Each row is a point on a tangle of strands that fork, close into loops and nearly touch. The rows are in no order.
Points whose rows are less than 55.7 apart are linked; no others are. Some points are linked to none.
Kili: [-22 -14   4   0  33  -3  -4 -25 -10  27 -24   3  33 -21 -38 -24 -33  20
   0 -19  -5]
pana: [-35   6 -49  13 -48 -41  60  37  -5 -29   6 -65   7  -6  32  13  -6 -35
 -40  -6 -27]
fimo: [ -6 -21  -5   8  37  -1  11 -13 -26  29  -4  17  43 -17 -12 -17 -45   0
  15 -26  13]
Zugof: [-39 -15 -27   4   3 -40  25  -2 -12 -29  16 -41  29 -20   0 -33 -18  16
 -34 -25 -12]
Mal: [-14   0  14  -6  28   6 -16 -33  29  22 -37  12   6 -14 -42 -21 -30  32
   3  -5  -4]
Gepaz: [ -7  22   7 -18 -20 -40 -34 -50  11  26 -46   9 -30  -2  -6 -10  48  -3
 -22  19 -28]
los: [ -2  -4 -17   8 -14  12  47  40  10 -31  21 -29  10   4  19   5 -35  -5
   7  -9  13]
bored: [ 30  20   4   9 -39  40  21  35  20 -33   8   4 -34  34  37  24  13 -14
  17  -2  12]
fulad: [  9   8  -4 -13  15  -6  -8 -45  22  35 -29  49  -8   3  16  -9  -4 -21
   9  24  12]
Pire: [-41 -10 -12  -4   0 -22  -1 -13  27 -33 -10 -19 -10 -24 -39 -35 -28  42
 -19 -37 -33]
selif: [  9   9  10  -3  13  25 -32 -22  38   3 -24  29 -29   4 -30  -2 -10  17
  11  -3  -2]
busa: [ 31  -9  19  -5  15   8   0 -10 -35  40  15  45  25   1  36  33   9 -42
  17  43  27]
Ruf: [ 12  -5  22   9  28  32 -31  -7 -31  28   6  18   6  -1 -23  18  11 -11
  16  10  15]
Zizu: [ 16  23  -3 -20 -28 -22  33  -5   4   8  -7   7   2   7  58  23   8 -36
   5  34   7]
datov: [  1  17   9  -6  -5 -20 -26 -23 -11  16 -10   9 -16   2   5   2  49 -13
 -12  22 -15]
Sabug: [ -4 -16   7  11  31  21  -1  16 -30   2  10  11  27 -13 -31 -13 -40  20
  24 -38   5]
Rogi: [-12  -7  16  -2  37  13  -9 -26   4  33 -30  16  29 -16 -39 -20 -41  26
  11 -14   7]
kirud: [ 14   0 -12 -13  -3  -6  28  13  15   3  13   9  19   2  33   8 -40 -19
  17  12  30]
zalem: [ 26  19  25   3  -5  36 -30  16  -1 -20  19   4 -35  16  -7  20  41   5
  -2  -5  -4]
lamad: [-48 -20 -19  -1   3 -42  -4 -19  -1  -9 -11 -28  19 -30 -35 -37 -14  28
 -35 -23 -32]
rupod: [ 17  18  14  -1  -1  13 -27   0  -1 -10   8   9 -28  10  -4  12  40   1
  -2   5  -6]
Buvam: [ 37  20   9   5 -34  52  10  37  30 -42  12  12 -42  43  25  15   7  -4
  20 -10  19]
Pigis: [  0  -7 -20  20 -25  31  47  66  -3 -35  27 -33   3  14  16  24 -16 -16
  15 -12   6]
Nabap: [-25   0 -35  16 -43 -12  47  49  -7 -34  13 -59  -8  14  28  12  26 -18
 -19 -11 -28]
Geb: [-24 -16 -22  -3  20 -40   1 -23 -17  19  -6 -13  29 -15  -7 -22   2  -2
 -23   0  -8]
Bog: [ 15  17  -6   4 -20  21  25  29  18 -30  13  -6 -20  24  29  10   7  -1
  10   0   7]
zov: [  1 -10  39   8 -10  27 -68   4 -12  17   5 -22 -43  -1 -36  28  37  28
  -1   1 -16]
sokal: [ 22 -10  28  14  29  40 -25  16 -45  15  28  13  15   4 -18  24  12  -8
  22   3  24]
Luse: [ 15 -12  12   0  30   7 -12 -26 -29  48  -3  41  19  -2  11  16   4 -35
  16  32  25]
tofa: [ -3  15  -5  -8   1 -11 -22 -17  15  -3 -13   8 -25   3 -15  -7  22   9
  -9   3 -18]
moz: [  7  25  18 -14 -22 -33 -39 -43  -7  17 -31   8 -30   1   2  -1  62 -17
 -17  22 -24]
niv: [  9   0  -3   6   8  26  10  30  12 -36  26   0  -3   8  -1  -9 -22  17
  23 -20  13]
tima: [-34 -15   7   3   2  -3 -10   1  26 -32 -10 -14 -23 -24 -57 -26 -31  57
  -5 -42 -30]
fud: [  0 -19   0  13  22   3  14  22 -42  -1  28 -16  35   1  -6   6   8   4
   2  -8   7]
gud: [ 20  17  -2 -22 -11 -25  11 -24  10  15 -12  29 -11   6  49   6   7 -28
   9  33   9]
loze: [ -8   3  -1  -9  23   1 -11 -37  31  21 -35  20   0  -9 -24 -19 -20  15
   3   3  -1]
robub: [ 16  23  -8  -7 -20   6  11   9  24 -31   1   4 -33  22  26   0  17   5
   2   0   1]
vetap: [ 40  14  12  -7 -10  30 -12   5  31 -12  11  44 -30  29  27   7  -7 -12
  26   3  30]
borik: [  3  22 -17 -14 -10 -18  -1 -10  26 -28  -9   2 -34  12   8 -13  17  15
  -9  -6 -16]
Pinu: [ 12 -18  10  14  17   8  13  17 -59  24  29  -2  40   7  11  30  28 -18
   3  20  19]
kolo: [ 54  22  35  -6 -34  40  -2  10  11 -19   4  28 -39  32  45  24  30 -28
  15   8  17]
miz: [  0 -17 -14   1  17 -14  32   8 -16   0  16  -3  43 -16  18 -10 -64  -5
  11 -18  25]
zek: [ 15  -1   5  13   6  42  14  46   7 -34  30  -3   1  15   7   4 -13  11
  26 -14  20]
gagit: [-29   7 -50  16 -45 -34  65  39  -4 -32  10 -59  20 -14  26  22 -33 -44
 -37  -4 -15]
bomob: [-28  -8 -26   8  -6 -26  48  13  -3 -33  17 -48  23 -11  19 -17 -29   3
 -25 -15  -2]
Botup: [-21 -11  36   5  11   7 -39 -24  27  22 -32 -18 -29 -10 -49  -6  -8  61
  -4  -1 -14]
loken: [  6  -9  10   2  15  -6  -1   1 -48  29  18   4  25   3  14  20  37 -23
  -5  26  10]
dulu: [  6  10  -1  -1  11   8 -20  -2   7  -7   5  10 -17   5 -15   1  16   9
   0   1  -5]
zeked: [ 20  15 -10 -24 -21  -8  36  15  29   8  10  13  27  10  34  19 -56 -40
  17  20  38]
nifi: [ 10   0   6   2  22  26 -24 -14  24   9 -11  32  -8   1 -22  -5 -18   6
  22  -4  11]
bufa: [  4  -4  16   1  30  16 -25 -29 -20  46 -14  26  11  -4 -19   9   7 -17
   9  23  13]
bedo: [ 11   2 -13 -20   7 -18   3 -35  27  34 -18  48  -1   1  35  -3 -26 -31
  17  29  23]
gudi: [-15  15 -11 -16   6 -33 -17 -48  16  30 -37  16 -11  -4  -4 -15  23  -4
 -19  18 -19]
fevup: [ 52  20  25  -6 -23  43 -12  12  20 -21  11  37 -43  34  33  14  14 -18
  20   0  23]
Rapo: [ 13   2  -4  -2  14  16  -7   1  21  -7   6  28 -10   6   2  -9 -19   1
  21  -2  16]
nage: [-11   5   1 -14  23 -13 -17 -53  13  49 -38  22   4  -7 -13 -13   5  -8
  -8  25   1]
Remum: [ -6   6 -12 -14  21  -8  -6 -46  33  27 -36  32  -6  -4  -6 -22 -16  -4
   2  12   5]
veni: [ -1 -20 -16  -3  26 -16  20 -10 -10  21   0  16  38 -17  15 -14 -62 -12
  18 -12  24]
fadot: [-21  -8  14   7   9  21 -13  10  25 -30  -7   1 -23 -18 -55 -17 -37  53
  14 -41 -20]
vog: [ 35  21  35 -11  -3   9 -31 -35 -12  24 -12  37 -32   8  21  12  42 -40
   5  28  -4]
disas: [-30 -20 -14   2  24 -28   1 -23 -20  18 -13 -10  38 -24 -29 -28 -26  12
 -16 -21 -12]
lini: [  9   9   9   0   4  25 -33  -9  36 -16 -16  19 -43   4 -35   2  -7  31
  10 -14  -8]
Robu: [-37 -12 -28   0  -8 -44  22   6 -11 -25  15 -49  27 -10   5 -28   8  15
 -44 -12 -20]
Sodim: [ 29 -17  22  17  29  36  -3  25 -50  15  35  15  29   6  -2  30   8 -13
  23   5  33]
Butak: [-36  -9 -34   6 -22 -43  43  14 -12 -20  12 -61  26  -6  25 -14  13  -2
 -48  -3 -19]
Gak: [ 10  16  -2 -17   3 -23  -7 -45  12  28 -27  42 -17   2  31  -5  15 -28
   4  28   2]
lubad: [-38 -21  -6   2  12 -31 -10 -21 -12  19 -18 -22  29 -28 -44 -26 -14  25
 -23 -18 -23]
futub: [-11   3 -11  10 -21   0  27  32  -9 -19  15 -34   3  16  22   7  43  -3
 -17   1 -16]
fetop: [-47 -17 -21  -2  -5 -42   0  -5   7 -34   1 -37  10 -29 -32 -37 -10  35
 -36 -29 -33]
gafa: [-14 -18 -11   5  16 -16  12  14 -35  -4  22 -26  34  -7  -7  -7   5   8
 -10  -9  -2]
Guta: [ 31  16  14   7  -4  47 -12  26  13 -35  23  11 -28  23   0  11  18  10
  14 -11   8]
boni: [ 27 -14  16   5  22  20   3   7 -36  28  23  29  27   4  21  30   4 -28
  21  25  33]
bovem: [-18 -16  32   8  -4   8 -52 -19  10  28 -26 -25 -34  -5 -43   7  18  51
  -7   5 -17]
Gop: [ 49  23  38 -13 -22  20  -9 -11   0  -8  -3  29 -36  21  43  17  42 -34
  10  20   7]
zodaf: [-32 -28  -9   9  -5 -32 -13  12 -38  -4  12 -45  31 -30 -43 -20  10  35
 -28 -21 -26]
Zos: [-26  -2  -3  -4 -17 -36 -40 -20   2  22 -24 -22 -17 -15 -33  -8  35  30
 -28  12 -33]
zazo: [  6  -6 -14  -9   9 -12  25   4  -1   6  10   4  21  -4  29   6 -24 -15
   7  13  20]
sim: [ -8 -21  -4  12  30   0  13   7 -43   9  17   0  42 -17 -20 -17 -38  14
   9 -37   3]
fot: [-13  -8   9   7  15  19 -17  13  11 -24   1   0 -11 -13 -48 -10 -23  39
  13 -30 -16]
vuni: [ 16  25 -19 -21 -36  -6  47  22  22   7   4   5  29   7  35  25 -43 -54
   6  25  26]
Toded: [ 23   9   7   3   6  40 -26   9  34 -31   6  27 -33  12 -24  -4 -17  22
  25 -20   7]
fav: [-30 -10 -10  -3   5 -31 -21 -16  -4  17 -17 -19   7 -16 -36 -15  13  20
 -24   3 -25]
Gete: [  4   6 -13   1 -13  11  34  31  17 -25  16 -15  -4  12  25   4 -12  -2
  10   0  10]
sasa: [-15  -3  27  -5  14   2 -28 -34  35  20 -38  -2 -18 -11 -47 -12 -18  50
  -4  -1 -11]
vum: [ -2   3   4  -3  10 -18 -17 -15 -26  24   2   9   6  -2   5   7  38 -16
  -8  24  -3]
puzod: [ 14  31 -18 -21 -46 -18  49  12  10   6 -10  -2  17   4  50  31 -12 -59
   3  34   5]
nonid: [ 31  15   4   5 -13  47  -3  34  32 -50  21  11 -34  31   3   2  -2  17
  21 -19  15]
vos: [-24 -12   9   4  23   6 -13  -6   3   1 -14  -2  11 -19 -46 -17 -30  34
   4 -26 -15]
nenid: [-21  -6 -15   6 -25 -30   0  27 -34  -4  14 -51  28  -9  -3 -12  67  15
 -42   8 -25]
kilat: [  9  -6  -4  21 -11  41  32  55  -3 -30  28 -17   0  20  18  26   2  -6
  18  -5  12]
Bavom: [  7  -2 -16 -15  13 -17  10 -18  12  19  -3  27   8  -3  27  -3 -19 -20
  11  18  19]
tugu: [-24 -15 -19  -1   9 -35  -1   2 -25   3  11 -29  26 -12 -14 -17  19  10
 -27  -4 -15]
Fubit: [-12 -19  38  10 -13  15 -67 -11  -2  29 -13 -31 -44  -5 -37  17  33  45
  -8   7 -20]
pilez: [  3 -17  -8   6  15   5  30  23 -17  -8  23  -6  34  -6  15  -3 -44   0
  17 -17  23]
debe: [  4 -18   4  15  19   3   8  20 -57  13  31 -17  42   4  -4  17  26  -2
  -1   3  11]
kuzi: [  1   1   6  20 -57  -6  23  32 -38 -12   6 -29  -3  15  47  40  84 -51
  -2  14 -27]
tuz: [ 24  14  30 -11   9  19 -35 -42  -3  39 -19  46 -23   5   7   9  26 -33
   6  30   5]
raf: [ 41  23  33 -10 -14   4 -16 -24  -8   4 -10  31 -29  14  39  11  49 -36
   5  25  -2]
reb: [-43   0 -45  12 -45 -45  56  25  -4 -29   4 -70   9  -3  33  -5   5 -17
 -48  -6 -29]
zikit: [ 21   5   5   6   4  44 -12  26  29 -43  21  20 -23  14 -15  -7 -22  22
  31 -25  14]
tev: [-14  12   5 -12 -29 -41 -45 -34   9  22 -38 -13 -32  -8 -19  -8  51  20
 -29  14 -35]
zedo: [-25  -4 -35  13 -27 -22  63  29  -4 -28  11 -55  25  -9  26   6 -36 -19
 -29  -7  -4]
Sebeg: [  5 -13   0   7  27  15   4  17 -10  -4  15  13  19  -6  -8  -7 -29   7
  25 -19  16]
pip: [ 26   5  -1  -3   5  25 -15   0  42  -8   6  43 -23  22   5  -9 -30  -1
  34  -6  28]

A piece is two or more points that can be reached from each other along the links. Count, over all rows, the pieces, the separate loops (a circle has one, a figure eight two, a Y none), the forks (points with three links) and the tips (points with one).
pieces: 5
loops: 9
forks: 10
tips: 2

A fork is a point with three links, a tip a point with one. Leave the first point through the second and follow the links. Name the first fork or tip that comes.
debe / fud: disas
zov / Fubit: Mal
fud / debe: Gepaz
Rapo / pip: tuz

Name the points in between on the shortest way along the links from the first point to the second, in order.
Gete / tofa: Bog, robub, borik
Botup / Gak: sasa, Mal, loze, Remum, fulad
raf / Toded: Gop, kolo, fevup, vetap, pip, Rapo, nifi, selif, lini
puzod / Remum: Zizu, gud, Gak, fulad
kilat / robub: Pigis, los, Gete, Bog
